Each row is a point on a landscape with many valleys, with its height.
From any point a ball rolls to the lowest of the 2 points nearest to it. It stops when none of these is lower. Distance is the straight distance between rows; heights are no part of it.
Bir h=321: [113 150 116 158 126 104 133 140 149 153 127  58 179 198 137 177  69 163
  93  75 173 113 139 140 119 102 125 183 157 131 185 141 197 165  93 113
 113 117 111  70 100  97 151 122 119 117 126]
san h=151: [109 165 117 158 133 126  92 115 103 120 124 160  63  50 130 162 202 154
 166 127 130 163 139 133 102 125 145 100  79 172 151 110  90 125 155  92
 137 102 106 114  99 163 122 159 119  91  89]
vivag h=516: [158  63 156 108 134 109 134 191 127 149 177 133 135 126 127 163 143 145
 147 171 168 118 145 125 166 120 144 148 119 129 103 128 115 121 138 128
 150 143 109 145 123 156 156 116 114 118 138]
Ved h=891: [165  84 109 191 118 139 145  84 140 125 167 144 134 130  68  97 183  56
 120 103 102  98 123 132 144 158 141 131 138  66  88  99  90 150 104 131
 138 143 160 168 127 158 111 167 117 173  93]
Bulo h=913: [124 104 110 196 122 145 178 122 105 177 154 121 130 154  88 141 155  71
 156  72 141 111 142 116 144 156 162 163 141 107  91 103 125 129 142 123
 131 100 137  86 108 175 101 166 103 148 109]
Doga h=544: [ 94 156 160  99 135 142 126  81 165  72  67 103  83 152 141  60 109 137
 109 155  80 120 114 101 125  87 113 169 170 103  90 120  88 176 117 117
 119 109  84 116 104 100 145  76 178 120 147]
goni h=262: [151 117 120 141 107 100  82 176 108 149 148 145 115 112 174 120 137 146
 189 143 114  92 114 138 167 114 156 151 108 134 164 110 126 185 149 124
 105 168 166 170 122 127 134 107  92  68 105]
Nid h=865: [147 112 128  99 108  66 172 162 101 144 166 139  95 153 149 213 122 168
 117 120 183  93 133 138  98 167 113 138 120 114 161 134 125  71 112 106
 177 109 138 108 164 167 134 133 119 145 159]
zafas h=829: [155 139 110 180 105 152 167 106 138 102 138 140 135  98 125 155 130 106
 114 128 123 134 140 151 101 117 128 133  91 112 157 141  81  95 113 130
 169 124 176 144 149 144 123 177 136 145 153]
Pob h=479: [140  76 132 106 133  95 128 146 121 141 143 136 132 136  87 209 125 117
 126 153 188 109 132 151 161 129 149 148 125 121 121 113 107 128 107 107
 161 104  75 100 111 178 145 121 136 128 114]
geni h=650: [140 128 112 106 139 110  83  40 123 103  86 167  83 135 112 121 137 115
 105 127  82 114  89 115 102 144 123 108 167  98  88 111  95 159 115 118
 116  99  77 116 125 119 112  81 135 134  68]
tilip h=395: [ 99 155 109 171 138 153 169 143 110 151 124 105 114 128 129 179 167 115
 151 104 148 128 161 131 131 131 134 174 140 189 159 132 141 115 167 105
 144 115 107  85 111 155 113 160 130  93 155]
Fede h=548: [153 123  71 176 123 121 129 134 115 132 130 110 152 126 128 180 155  93
 146  89 134  67 119 138 153 153 117 151 118 101 187 115 130 150 117 128
 161 167 179 169 150 139  82 139 104 143  88]
Kor h=469: [181  91 118 178 101 131 159 154 154 130 204 138 130 110 152 118 174 126
 152 112 119 112 135 102 121 130 141 127  83  65 129 138 113 148 119 140
 144 170 187 196 144 130 103 173  93 164  80]
Pege h=432: [ 94 152 135 206 109 157 138 148 129 167 162 124 128 102 157  90 132 132
 201  91 150 117 149 113 139 105 167 159  78 141 138 112 145 145 172 130
  84  99 176  98  76 153 136 172  88  68 139]
dedon h=720: [ 95 164 112 162 102 142 126  45  82 145  75 148 111 137 139  35  67 127
 119 125 116  98 104  97 114 104 132 145 150 119 145  94  86 172 100 122
  60  77  82 100 123 155 116 112 152  77  73]
pab h=515: [177 120 107 140 118 117 116  58 125  97 114 138  86 121 145 159 167  97
  84 127  88 102 101 142  87 161 101 131 160  87 126 119  57 124 108  95
 173 136 155 163 151 125 121 127 155 183 122]
Ramu h=227: [127 155  81  71 120 108 164 154 140 145 119 131 136 137 102 222 166  95
 137  97 148 136 119 164 121 179 114  87  94 133 176 106 173  90 129  66
 163 153  72 136 171  99  95 130 113 182 122]
Bebu h=456: [157 116 116 149  91 110 196 161 120 164 160 132 151 173 118 161  84 119
 127  93 126 130 135 129 109 154 132 126 138  97 136 144 166  98 133 130
 119 140 161 125 160  92 128 141  98 156 164]
safed h=818: [154 154 140 171 105 176 187  86 111 112 150 161 108 111 178 130 145 125
 115 137 100 102 136 106  93 120 124 139 110 110 138 150  61  71 143 118
 153 119 196 168 168 148 122 130 145 139 156]
dal h=24: [125 117 121 113 125 147 151 157 155 147 142 135 157 142  83 145 171  69
 156 101 124 179 123 141 149 161 173  83 118 108  92 100 172 125 148 111
 131 152  86 148 141 106 110 137 113 170  98]
Kizo h=758: [123 129 114 107 149 125  73 129 155  97  86 146 126  75  76 153 160 115
 148 177 125 176 144 175 142  97 134  89 105 159 112 120 106 152 138  93
 123 127  56 122  83  95 140 125 148 116 106]
vaped h=659: [124 148 107 165 136 147 108  29 156  79  84 124 123 103 100  48 120  98
 101  92  77 114 110 119 112 118 121 149 127  83 120 102  84 179  97 160
 139 104 157 113 106 149 107 146 141 126 110]
Peliz h=806: [143 133 126 141 107 195 195 127 100 125 147 144 136 115 157  71 120 114
 148 148  86 101 140  75 122 122 106 134 119 123 118 148  97  72 168 170
 125 148 189 188 173 125 102 130 136 132 176]
Zigit h=693: [155  81 144 114 111 114 119 115 148  91 145 149 171 134  86 160  74 117
  87 184 152 130 120 160 123 108 139  99 122  78 107 162  97 111  72 153
 159 108 141 145 133 149 145 147 155 154 147]
sadum h=772: [127 136 150  75 139 111  79 106 139  92  80 146 119 135 102 106  96 138
 107 180  98 183 126 164 130  91 124  99 148 131 116 129 112 161 117  92
 107 110  38 113  85  87 162  88 172 127 120]
fodu h=591: [164  79 154  79 141 108  71  97 107 143 149 143  71 113 115 102 161 132
 141 160 101 133  98 133 116 154 143 102 136  99  63 135  66 119  89 161
 140 133 115 144  93 175 152 102 108 178 109]
sutiv h=332: [114 142 133 158 120 135 107 177 146 121 147 123 118 114 179  85 151 156
 193 145 135  65 130  82 173 112 147 152 118 126 133 114 142 167 166 146
  86 139 181 198 126 111 115  89 107  62 119]
Tesar h=428: [119  86 147  58 125 131  89 102 141  78 124 169 160 132 152 101  49 157
  77 180 117 139  76 101  89  93  95  78 142 117  99 149 144 109 111 161
  98 134 130 145 165  82 161  95 169 150 139]
geril h=449: [118 156 115 173 141 151 159 144 158 115 113  81  89 151 155 144 190 124
 137 107 107 101 147 100 146 122 146 170 153 128 127 120 135 155 163 116
 141 147 149 143 139 100 112  96 127 110 135]
Banot h=694: [ 93 182 103 156 147 154 116  63 130 109  65 106 118 133 137  36  85 129
 122  85  88 117 113  98 124 124 109 150 143 120 159 109 124 169 101 160
 109 111 127  99 122 124  92 121 150 112  94]
Mif h=165: [111 109 112 144 122 177 160 147 143 121 134 141 164 119  81 126 159  71
 149 149 156 135 152 105 149 137 159  89 121 129  65 115 125  95 147 158
 132 124 126 162 155 123  94 150 153 156 122]
Pamu h=808: [111 133 194  63 129 105  91 127  57 140 114 158  87 144 167  34  57 191
 109 161 112 175 116 110 117 119  97  98 141 173 120 137 128 102 141 131
  89 100  89  87 129 148 160 119 149 100 128]
mezon h=757: [ 95 134 168  96 163 169  93 113 111 121  95 154 157  76 152  41  77 165
 117 188 158  98 132  95 161  84  75 142 110 201 144 117 106 109 149 160
  91 114 142 150 108 158 137 101 148  81 142]
Fibi h=615: [154 124 121  66 136 158 141 110 175  90 101 105 154 143 110 136 146  90
  94 173  77 159 123 137 116 126 110  96 148 100  74 150 118  95 118 144
 153 177 125 176 164  66 129 103 152 199 169]
vir h=854: [131 123 108 107 133 123 155 118 121 128 138 148 107 122  87 167 150  98
 111 120 158 128 117 151 108 181 116  76 105 106 111 128 110  76  89 124
 181 120 120 118 167 162  96 162 145 202 113]
bigag h=618: [138  99 125  71 147 117  50  62 126 111 111 170  89 103 131  92 133 131
 128 154  73 135  64 122  84 135 114  76 132 110  67 130  95 122 110 149
 117 128 112 129 117 117 127  92 127 166  92]
mas h=279: [113 131 133 118 108 127 157 200  69 182 131 172 176 120 117 103  64 135
 147 127 138 170 142 147 135 144 106  96 112 193 163 134 190  96 160 141
  81 148 132 119 161  95 146 157 107  97 184]
Pof h=655: [125 102 139 138 134 152 128 117 147 127 144 130 158 137  51  80 114  95
 126 128 124 168 132 144 147 127 169 110 122  97  85 139 120 138  82 196
 138 118 138 107  96 180 128 175 134 161 128]
Vom h=248: [127 159 104 132 163 116 103  97 140 100  98  87  69  84 107 181 197 147
 116 111 115 160 150 131 104 137 125 131 117 136 147 128  91 131 121 129
 179 113 103  90  99 168 113 158 129 131  95]
Fiv h=350: [123 117 119 115 117 129 163 199  88 207 163 126 166 140 129 158 153 103
 195  82 154 145 134 146 126 167 139 129 104 173 139 116 195 101 171 111
 125 164  86  99 120 121 122 179  82 129 151]
puz h=738: [ 73 149 141 103 128 158  97  84  83 136  84 173 126  99 147   5  74 142
 149 161 126 118 109  82 134  99 109 117 116 175 120  97 105 138 140 149
  59  93  82 118 121 149 126 108 152  73  98]
gav h=569: [168 131 108 130 102  82 131  59 146  92 145 147 118 158 110 125 141  88
  63  84  90 115 104 161  77 196  87  87 175  71 120 125 116  92  88 121
 169 129 164 155 162 121 112 164 147 206 135]
tudar h=513: [131 136  78 152 120 100 110 134 100 154 112 114 154 143 120 200 111 102
 149  76 133  98  99 174 153 145 136 167 134 135 215 115 161 167 121 101
 140 148 129 111 118 136 113 143 104 111 103]
tama h=373: [144 117 170 120 130 149 148 157 148 123 183 125  90 123 144 102 175 144
 141 159 120 182 149 129 109 125 144 108 101 121  87 164 110  93 118 162
 153 150 147 147 135 149 152 158 121 172 157]
tesu h=335: [143 121 134  62 135 135 112 152 135 132 112 132 147 132 132  82  96 126
 133 120  76 169 106 127 159 135 139 100 140 131 123 108 171 138 150 139
 108 176 109 157 146  71 128  87 127 134 126]
Gike h=851: [108 130 116 140 130 113 146 166 155 116 152 156 116 111 132 212 181 154
 131 125 201 123 136 124 107 142 136  77  81 129 128 128 154  94 127  93
 149 121 124 116 176 132 114 149 120 129  94]
Guli h=256: [109 128 146 136 139 170 158 173 139 119 128 151 145  98 117 117 155 120
 137 174 166 159 174 123 139 110 117 105 107 189 101 130 132  76 171 137
 130 127 126 149 145 124 126 149 148 117 172]
dob h=682: [130 140 105 154 120 134 112  93 115 104  79 159  95 114 132 148 130 112
 123 133 110 115 111 129 129 122 141 129 152 131 138 108  94 153 138  95
 124 108 124 123 140 119 122 101 152  94 104]
Kubi h=585: [100 144 158 120 120 172 142  84 180  72  91 124 117 166  90  71 128  85
 107 164  64 146 111 140 121 106 146 131 164  91  63 131  91 166 106 125
 128 114 117 129 109 100 135 114 183 153 170]
maluf h=345: [123 125 135  87 116 113 133 206  53 227 136 129 177 157 141 106  77 120
 165 119 120 139 118 142 186 179 128 126 147 182 166 116 194 132 168 127
  76 161 111 134 143 119 131 113  99  85 139]
Gifa h=323: [118 129 167  88 151 170 142 127 113 107 126 142 124 111 113  82 115 149
 114 161 130 175 146 125 124 117 104  95 112 167  90 162 115  50 138 186
 134 117 145 120 144 162 146 152 140 148 176]
femed h=216: [115 155 143 142 117 120  98 104  90 134 131 168  63  61 157 126 186 165
 164 149 138 126 149 110 123 116 158 132  93 153 118 106  70 130 161 102
 103  84 119 129  95 190 149  99 107  57 108]
gani h=783: [108 154 179  81 107 118 115  90 114  93 101 158  99 184 118  83  77 129
 101 167  89 191 118 147 101 108 130  85 190 120  99 150 120 132 116 105
 103  83  60 102 110 104 159 115 188 148 141]
vorib h=704: [136 110 131 170 103 123 112 111 123 104 129 181 146 107 124 130  78 128
 118 147 152 116 117 138 131  87 165 132 112 112 145 120 101 155 111 110
 115  94 144 120 127 138 153 117 144  83 110]
boda h=457: [126 140 111 127 146 101  84 162  95 147 109 123 154 128 133 190 111 140
 138 137 163  87 114 172 176 133 110 166 144 180 212 126 153 171 126 111
 129 137 109 134 121 137 133 100 124  74 113]
nuvev h=498: [138 148 163  81 138  95 118 111 168 104 103  73  88 184 144  74 124 151
 109 112  73 150 132 110 141 120 141 166 179  90 104 114 129 176 122 135
 131 123  79 110  97 106 140  70 139 135 124]
Rofik h=318: [ 86 208  87 197 135 137 138 123 112 144 110  61 100 151 150 204 159 137
 129  73 117 104 114 140 106 142 120 182 173 144 210 171 172 172 155 106
 125 116 164  87 117 123 122 141 111  89 135]
tik h=556: [134 104 149 107 106  73 128 178  92 155 168 172 132 129 126 169  96 144
 146 119 157 167 122 182  99 135 139 110  95 150 158 134 169  98 127  93
 142 130  99  80 128 137 159 176 113 112 161]
govag h=775: [ 79 154 152 148 146 191 141 119 130 121 116 128 193 107 146  30  50 160
 116 147 164  87 141  75 159  83 100 143 107 161 159 131 137 111 133 183
  86 106 168 150 136 146 120 115 154  81 137]
gemog h=450: [ 86 103 143 154 143 131 154 180 163 150 163 120 190 144  98 178 147 133
 137 114 222 126 163 115 137 107 157 133 109 156  98 130 208 125 152 117
 112 110  84  70 106 128 127 169 107  92 128]
Didas h=251: [148  94 130  60 140 148  86 148 117 131 103 148 117  87 158  88 134 119
 160 189  74 137 102 127 145 119 108 101 129 154  93 120 107 117 171 120
 108 185 116 185 131  63 142  74 143 145 143]
dubo h=308: [107 120 116 134 122 160 138  76 127 117 117 162 155 152 166  56  49 132
  96 109  97  97  78  68  98 121 109 119 146 100 120 129 149 125 117 169
  90 119 175 130 181 101 106 108 150 128 111]
nof h=448: [172 121 121 146  99 123 139 138 121 134 174 165  82  91 183 136 207 110
 148 120 106 139 122 124 105 149 130 119  84 119 146 129  69 154 109  86
 145 172 155 187 153 107 121 152 121 185  80]
riz h=397: [102 195  90 216 106 153 155 113  93 158 109 116 115 152 158 143 103 105
 131  92 106  83 110 143 127 143 124 161 165 134 183 149 137 154 148  98
  97 103 201 115 146 111 108 125 124  87 142]
libe h=451: [107 208 111 186 132 145 154  94 101 145 107 121  68 146 179 106 125 145
 131  68  92 119 120 112  98 165 120 129 154 129 155 147 146 121 154 115
 104 101 197  85 154 123  94 124 116 100 119]
gan h=501: [160 101  83 170 101 136 144 144 112 141 161 140 149 122 134 116 177  81
 172  96 114  78 124  91 147 166 130 119 123  88 127  93 137 141 144 131
 119 180 182 210 162 112  66 132 103 161  61]
rafo h=371: [ 82 150 145 175 142 129 136 155 165 152 139  70 159 178 135 118  92 185
 104 103 189 122 150 121 124  70 127 180 141 144 164 125 200 189 110  91
  81 117  74  65  77 105 158 124 124  83 109]
Selal h=365: [105 104 186 135 142 149 126 141 165  95 131 134 151 106 105  84 114 141
 106 202 168 128 164 114 165  54 137 150 110 143  88 135  94 140 127 133
 114 100 115 132  96 155 171 110 154  87 167]
bugos h=406: [115 125 119 137 142 145 156 168 151 161 162  83 188 149 126 196 155 131
 160  80 189 104 145 134 119 120 140 163 113 166 136 144 223 123 154 111
 124 167 105  71  94  98 115 182  73 107 156]
guvas h=143: [127 130  93 104 114 123 128 161 157 137 135 131 160 125 109 213 193  83
 171  99 146 152 118 161 144 143 155 102  93 140 151  94 173 135 151  61
 143 171  65 151 132  91 106 143 104 153  91]
Sini h=571: [130 149  95 119 138 153 149 131 195  87  83  96 155 137 107 189 181  91
 101 141 119 137 143 132 137 119 132 111 137 117  99 125 134 123 136  99
 157 159 109 158 173  66 106 100 152 151 127]
reto h=724: [130 109 113 179 114 119 132 123 163 102 126 120 173 131 100 179 104 112
 109 118 148 129 132 160 128  79 160 163 111 108 155 126 129 168 101 111
 145 111 131  95 106 127 149 161 140 100 132]
zuk h=496: [137 159 136 102 116  98 140 124  76 150 105 117  90 167 148  89  79 140
 126 103  77 174 145 151 118 143 112 141 160 168 159 136 128  96 138 137
 136 114 119  80 128 138 131 143 133 124 165]
Zunek h=512: [ 95 188 106 173 123 133  95 160  91 188 152 104 144 131 163 131 108 141
 188  86 137 113 104 174 131 122 124 165 121 183 199 162 206 183 158 114
  72 136 150  67  83 111 125 175  81  68 133]
keb h=390: [ 93 169 157 169 119 150 122 171 111 164 154 124 120  94 186  43 122 147
 207 129 129  99 142 107 167 123 143 156  90 156 151 117 138 138 178 152
  74 125 191 155 103 156 122 137 101  49 149]
Guro h=331: [ 93 155  97 157 129 140 112 120 136 119  96 140 119 116 109  83 156 124
 171  99 142 116 143  80 144 137 161 107 122 139  96  88 152 162 152 159
  82  98 114 129 118 120  89 118 109  94  67]
dol h=857: [129 110 119 138 104  98 167 170 100 153 180 161  87 134 164 222 186 146
 154 107 185  90 119 126 105 161 140 131  97 111 157 118 126 118 126  62
 156 134 128 123 158 155 123 145 109 138 104]
kupu h=796: [115 152 180  81 106 101 102  66  95 106 106 152  59 170 188  48  78 160
 105 138  75 148 104 106  82 116 112 115 179 126 109 139  97 119 129 129
 105  77 105  89 127 137 143 111 163 124 130]
Gimas h=511: [134 168  96 162 135 154 158 123 150  98  71  80 142 165 133 162 145  96
 101 110  94  99 133 124 134 131 114 165 167 118 152 136 130 143 140 122
 153 154 161 158 172  68 107  91 143 123 166]
vude h=260: [115 109 117 157 118 136 107 159 155 117 141 141 144 105  98 121 175 112
 178 145 175 123 156  98 157 114 173 118 102 135  80  85 131 144 151 155
 102 112 116 156 111 131 121 131 117 100  98]
vides h=411: [136 158 119 156  98  76 142 102 153 107 107  66  87 180 153 190 144 135
  77  71  88 136 137 142  85 133 142 177 200  93 163 125 130 164 135  95
 173 109 140 102 108 108 144 133 144 129 157]
Biba h=623: [124 134 127 129 140 157  97  55 173  81 102 142 122 119  67  66 146  92
 113 141  78 152 111 142 115 126 144 100 126  90  76 127  94 160  87 171
 131 123 131 126 101 139 114 146 144 161 119]
rodi h=568: [123  86 140  59 158 102 104 170 108 141 132 146 173 101  93 133  67 180
 106 141 191 141 124 127 161 147 107  79  96 154 129 123 159  91 104 173
 132 128 110 119 147 149 128 132 129 128 104]
zamu h=278: [136 132 106 124 114 109  98  86 109 117 101 146  61  71 107 114 184 129
 165 156 128 117 140 120 133 105 160 139 114 134  76 103  64 187 137 129
 103  88  84 146  64 162 151  88  93  80 100]
Sif h=577: [124 103 156  77 127  91 119 173 147 120 158 151 162 122  88 160  85 153
 106 145 174 189 132 170 117 128 133  64  88 135 122 149 182  92  98 141
 137 133  99 103 147 127 156 164 125 139 146]
lebal h=903: [151 105 124 203 109 165 189 109 111 158 160 135 135 151 105  76 109  70
 128 100  96 109 134 115 137 144 146 152 138  84  90 121 102 125 139 133
 123 107 191 130 128 151 108 168 124 150 142]
kek h=32: [134 152 144  87 141  76  92 162 118 108 122 150 120 109 149 137  92 211
 104 136 145 158 132 149 104 130  82  95  98 186 173 151 166  83 121 137
 137 145 150 116 157 108 147 122 113 106 155]
zal h=526: [131  83 114  38 177 123  82 131  98 135  98 143 148  89 122 143  99 163
 121 160 152 100 100 115 143 157  74  83 113 164 110 130 111  66 122 153
 139 139 119 137 150 128 110  93 136 157 105]
nek h=396: [138 141 129  78 123 116 151 126 132 143 109 113 169 179 108 105  65 117
  98  87  97 176 119 130 141 151 140 111 172 112 136 118 181 119 125 127
 109 128  91 120 147  88 123  94 135 160 124]
tusog h=427: [170 122 130 145 122 152 139 119 134 120 154 110  74  80 181 134 215 117
 141 151 105 126 147 114 119 120 126 163 105 124 127 136  34 138 123 107
 163 161 149 180 125 134 137 121 132 177 120]
Metod h=384: [104 143 135 156 164 122  75 145 135 117 102 111 163  91 131 171 132 156
 102 173 199  79 151 139 169  89  98 179 125 194 195 127 123 171 130 123
 129 108 125 144  97 163 141 102 133  48 132]
feluz h=408: [174 106 158 114 100 105 177 156 140 132 184 117 104 164 145 114 131 144
 119 122 100 160 135 125 100 142 138 119 143  78 103 156 137  93 122 162
 144 160 164 155 155 112 150 141 109 179 175]
biraz h=435: [159 126 137 102 152  89 109 129 175 107 120  38 108 157 143 119 150 151
 107  96 100 141 150 126 146 124 132 183 149  95 130 119 131 158 113 161
 174 155 128 110 102 137 132  98 116 138 132]
Bifuv h=530: [141 105 150  47 151 125 116  97 107 145 133 125 122 160  86  99 142  92
 115 103  75 169  96 113 134 199 135  72 173  87  71 116 153  99 122 143
 137 133  78 134 141 144  99  86 121 197  96]
veb h=866: [138 116 115 100 144 139 131 101 153 129 141 107 104 115  83 184 213  63
 115 157 146 125 134 153 121 170 119  89 113  90  87 143  71 111  60 107
 177 144  99 154 126 158 108 146 146 241 100]
negi h=409: [ 70 147 170 174 117 141 156 158 147 133 127 120 134 151 131  67  76 151
 119 136 158 143 155 123 135  64 135 165 131 143 134 125 160 173 131  82
  77  97  90  81  94 107 165 127 153  77 151]
motez h=410: [ 90 149 174 148 141 140 143 119 162  94 110 102 112 131 123  90 110 164
  96 149 148 149 164 119 139  69 131 175 131 143 128 134 109 148 119 120
 126  81 107  85  93 152 164 125 161  81 167]
Vuzed h=122: [164 122 112 101 134 132  77 148 118 118 103 132 118  98 183 112 122 127
 162 177  81  96 103 140 153 116 107 143 125 142 152 120  99 159 149 121
 128 189 154 192 136  81 132  78 133 103 139]
lidi h=320: [ 97  96 175 152 124 135 124 180 167 123 157 145 147 115 100  98 153 121
 153 176 177 143 164 120 159  74 169 141 106 148  79 109 141 164 160 123
  99 110  88 129  86 131 165 132 126  70 157]
dape h=347: [150 124 112 100 157  67  91 127 157 121 134  65 108 134 111 191 174 152
 124  71 126 149 132 148 131 140 139 152 114 112 153 115 154 151 105 136
 180 147  95  84  94 159 119 144  87 141  87]
dirup h=680: [130 100 141 128 117 133 162 142 151 117 144 114 191 155  91 102  51 135
  92 134 142 157 144 134 134  94 142 126 124 102 116 154 149 122  92 180
 125 117 154 119 131 125 152 161 148 146 160]
pofef h=402: [139  97 120 103 121 114 122  57 119 124 127 156 143 176 138  76  75 105
  73  84  78 102  75  92  98 167 105 111 190  84 101 110 145 115 110 156
 111 125 149 130 174 121  97 106 144 169  97]
levu h=429: [140  95 139  71 174  85  79 126 128 135 105 108 120 107  78 171 134 154
 122 163 168 134 150 152 164 124 116 134 124 149 110 125  93 129 106 128
 148 104  41  92  69 172 148 104 125 124 100]
suf h=295: [150 118 147 142 157 124  83 162 143 103 123 124 159  75 161 170 130 172
 113 210 178  71 155 130 159  82  79 154 104 156 169 148 101 129 141 116
 139 136 163 185 119 137 142  88 126  65 153]
Pego h=480: [149  80 156  60 118 112 124  79  98 150 162 123 149 177 103  55  94  84
  86  92  57 153  87 112 130 188 128  97 207  64  76 112 157 113 107 171
 117 138 134 148 139 145 114 114 133 201 129]
Ner h=289: [118 114 129  84 147 116 113 199  88 197 139 119 173 136 112 114 117 134
 177  83 139 158 126 118 181 177 144 103 115 167 138  91 203 126 166 150
 109 156  88 127 127 133 106 129  87 117  97]
nepo h=327: [141 163 105 195 100  90 165 115 154 119 125  74 125 177 151 200 108 147
  75  67 133  97 148 123  76 134 119 167 164  92 170 154 149 130 112 121
 152 103 197 103 143  96 135 137 109 134 165]
gevum h=566: [148  85 155  81 136 114 120 131  69 170 150 149  94 142 108 107 140 112
 145 126 114 145 109 121 146 191 148 104 146 106  74 113 101 103 121 150
 145 125  99 123 135 183 122 117 121 165 103]
felo h=444: [122 153 106 146 127 116 170 118  82 178 118  95 115 173 120 163 105 109
 134  66 114 139 150 145 120 156 126 173 164 152 162 133 151 119 138 109
 135 104 101  44  98 152 107 167 117 124 148]
zired h=742: [113 130 109 165 125 134 107 143 178  81 112 132 144  82 104 199 166 115
 120 166 156 147 150 154 126  69 150 131 102 145 138 121 123 155 137  86
 144 132 109 120 113 108 145 150 148  86 136]
Gafo h=792: [112 136 140 173 115 197 184 135 116 134 146 137 168 109 135  50  62 121
 150 125 123 110 146  84 149 104 132 131  96 118 119 143 127  98 161 180
  94 109 205 151 137 134 113 150 136 101 164]
Zafur h=377: [ 92 111 153  90 132 148 121 103 124 113 124 144 149 156 171  43  43 184
  83 143 136 115  89  60 104  91 102 116 153 124 118 129 156 120 111 171
  77 126 118 130 168 111 148  86 167 122 113]
gega h=465: [160 141  96 161 101 104 149 101 136 120 121 101  75 146 144 196 194  98
  97  91  80 123 120 149 100 157 135 169 171  99 160 109 103 159 134  63
 171 155 141 148 138 110 129 134 134 156 123]
Korib h=394: [115 151 109 164 144 141 132 115 123 124 128 152 101 117 148 113 163 151
 148  85 135 116 128  90 115 157 142  98 117 126 114 118 138 106 142 148
 121 115 171 116 163 144  86 122 107 118  79]
Muku h=672: [149  93 154  89 128 135 111 114 139 105 146 140 122 115 116 163 128 123
 108 210 141 135 124 160  96 128 114  72 116  98  84 188  74  63  68 146
 161 130 146 159 123 151 153 144 149 198 156]
fekod h=532: [152 121 170  82  87  63 126 161  96 159 162 140 103 165 138 111  90 139
 139 118  94 207 133 184 104 139 146 114 144 140 131 142 148  99 132 130
 143 126 103  93 108 130 176 167 119 146 190]
zufi h=211: [110 170 104 187 138 122 156 143 133 135 125  59 158 168 140 228 119 148
  97  88 169  80 139 132 112 125 106 194 153 139 198 174 171 144 120 128
 139 116 166  95 133 112 138 133 106  95 173]
paboz h=475: [114  65 141  47 170 134  69 113 123 113  92 163 164  96 127 116  79 154
  99 199 146 119  94 112 126 104  79  83 136 158  88 144 121  97 127 139
  94 127  95 136 130  96 152  71 159 142 109]
nol h=389: [111 125 147 171 123 147 162 180 142 148 139 118 119 157 158  85 119 134
 160 112 128 100 137  82 156 115 160 150 139 112  99 119 162 161 170 130
  87 130 167 138 136  93 130  98 112  89 137]
ker h=183: [143 138 128 106 168  95  67 157 130 106 104 127 125  76 165 190 136 198
 104 173 167 107 135 160 125 122  65 117 101 176 177 153 121 108 124 106
 154 150 153 152 139 117 142  96 117  96 139]
gegif h=471: [111 162 104 214 111 157 135 159 128 150 172 118 151 102 168 157 139 139
 184 100 150 107 137 150 114  98 139 162  83 154 190 155 171 145 161 113
 109 142 195 116 103 115 128 184  88  81 158]
Ditik h=357: [144 112 118 111 153 114  76  78 140 102  76 105 105  84 106 128 136 143
 116 161 136 117 137 132 145  97 125 161 125 122 108 123  55 169 103 147
 139  99  94 114  69 162 159  89 131 110 110]
zitak h=878: [176  85 101 147 125 142 154 104 146 119 156 110 145 113  88 164 191  50
 111 144 126  88 134 132 141 145 112 142 120  68 107 119  57 133  84 120
 185 163 140 191 141 149  97 148 140 208 101]
Vun h=649: [139  93 124  57 167 158  94 104 138 113  97 114 131  95 113 132 153 112
 122 194 103 146 111 158 112 129  89  81 118 133  73 176  75  67 101 141
 147 160 118 155 116 104 139 121 153 212 143]
gub h=182: [130 155 108 106 139 110 133 194 110 151 130 136 152 113 124 151 124 156
 155 117 142 140 135 153 134 153  91 110  90 199 189 140 177  89 134 152
 132 176 143 138 162 106 115 147  93 115 154]
Gekib h=401: [152 133 150 154 125 136 164 136 153 125 181  99  64 116 176 154 214 149
 132 123 126 157 157 123 100 114 153 168 105 127 125 149  90 123 124 116
 167 145 141 126 121 155 153 155 121 149 152]
ral h=842: [131 118 106 130 137 142 148 124 142 104 138 154 143  82 121 193 143 134
 117 162 189  99 141 117 116 132 111  82  76 117 124 143  97  65 109 126
 165 114 150 150 177 150 103 146 141 150 113]
gupi h=447: [150 142 110 105  98  93 174 143 129 182 142 107 185 194 112 162  58 109
 110  49 117 145 116 127 129 181 130 116 169  87 152 119 215 107 127 106
  94 126 132 113 152  77 121 102  82 176 140]

Call two points neighbours if one is among the 2 nearest of the other. Go from one point of each pair to the other, from neighbour to neighbour, staying as low as possible. Name the highest point that can't be avoided.
Ner / vude | gemog
kek / Ner | maluf
zufi / vude | motez

For each start below, name the point where the ball stops.
safed | san
Zigit | Vuzed
sadum | dubo
dirup | san
vaped | san
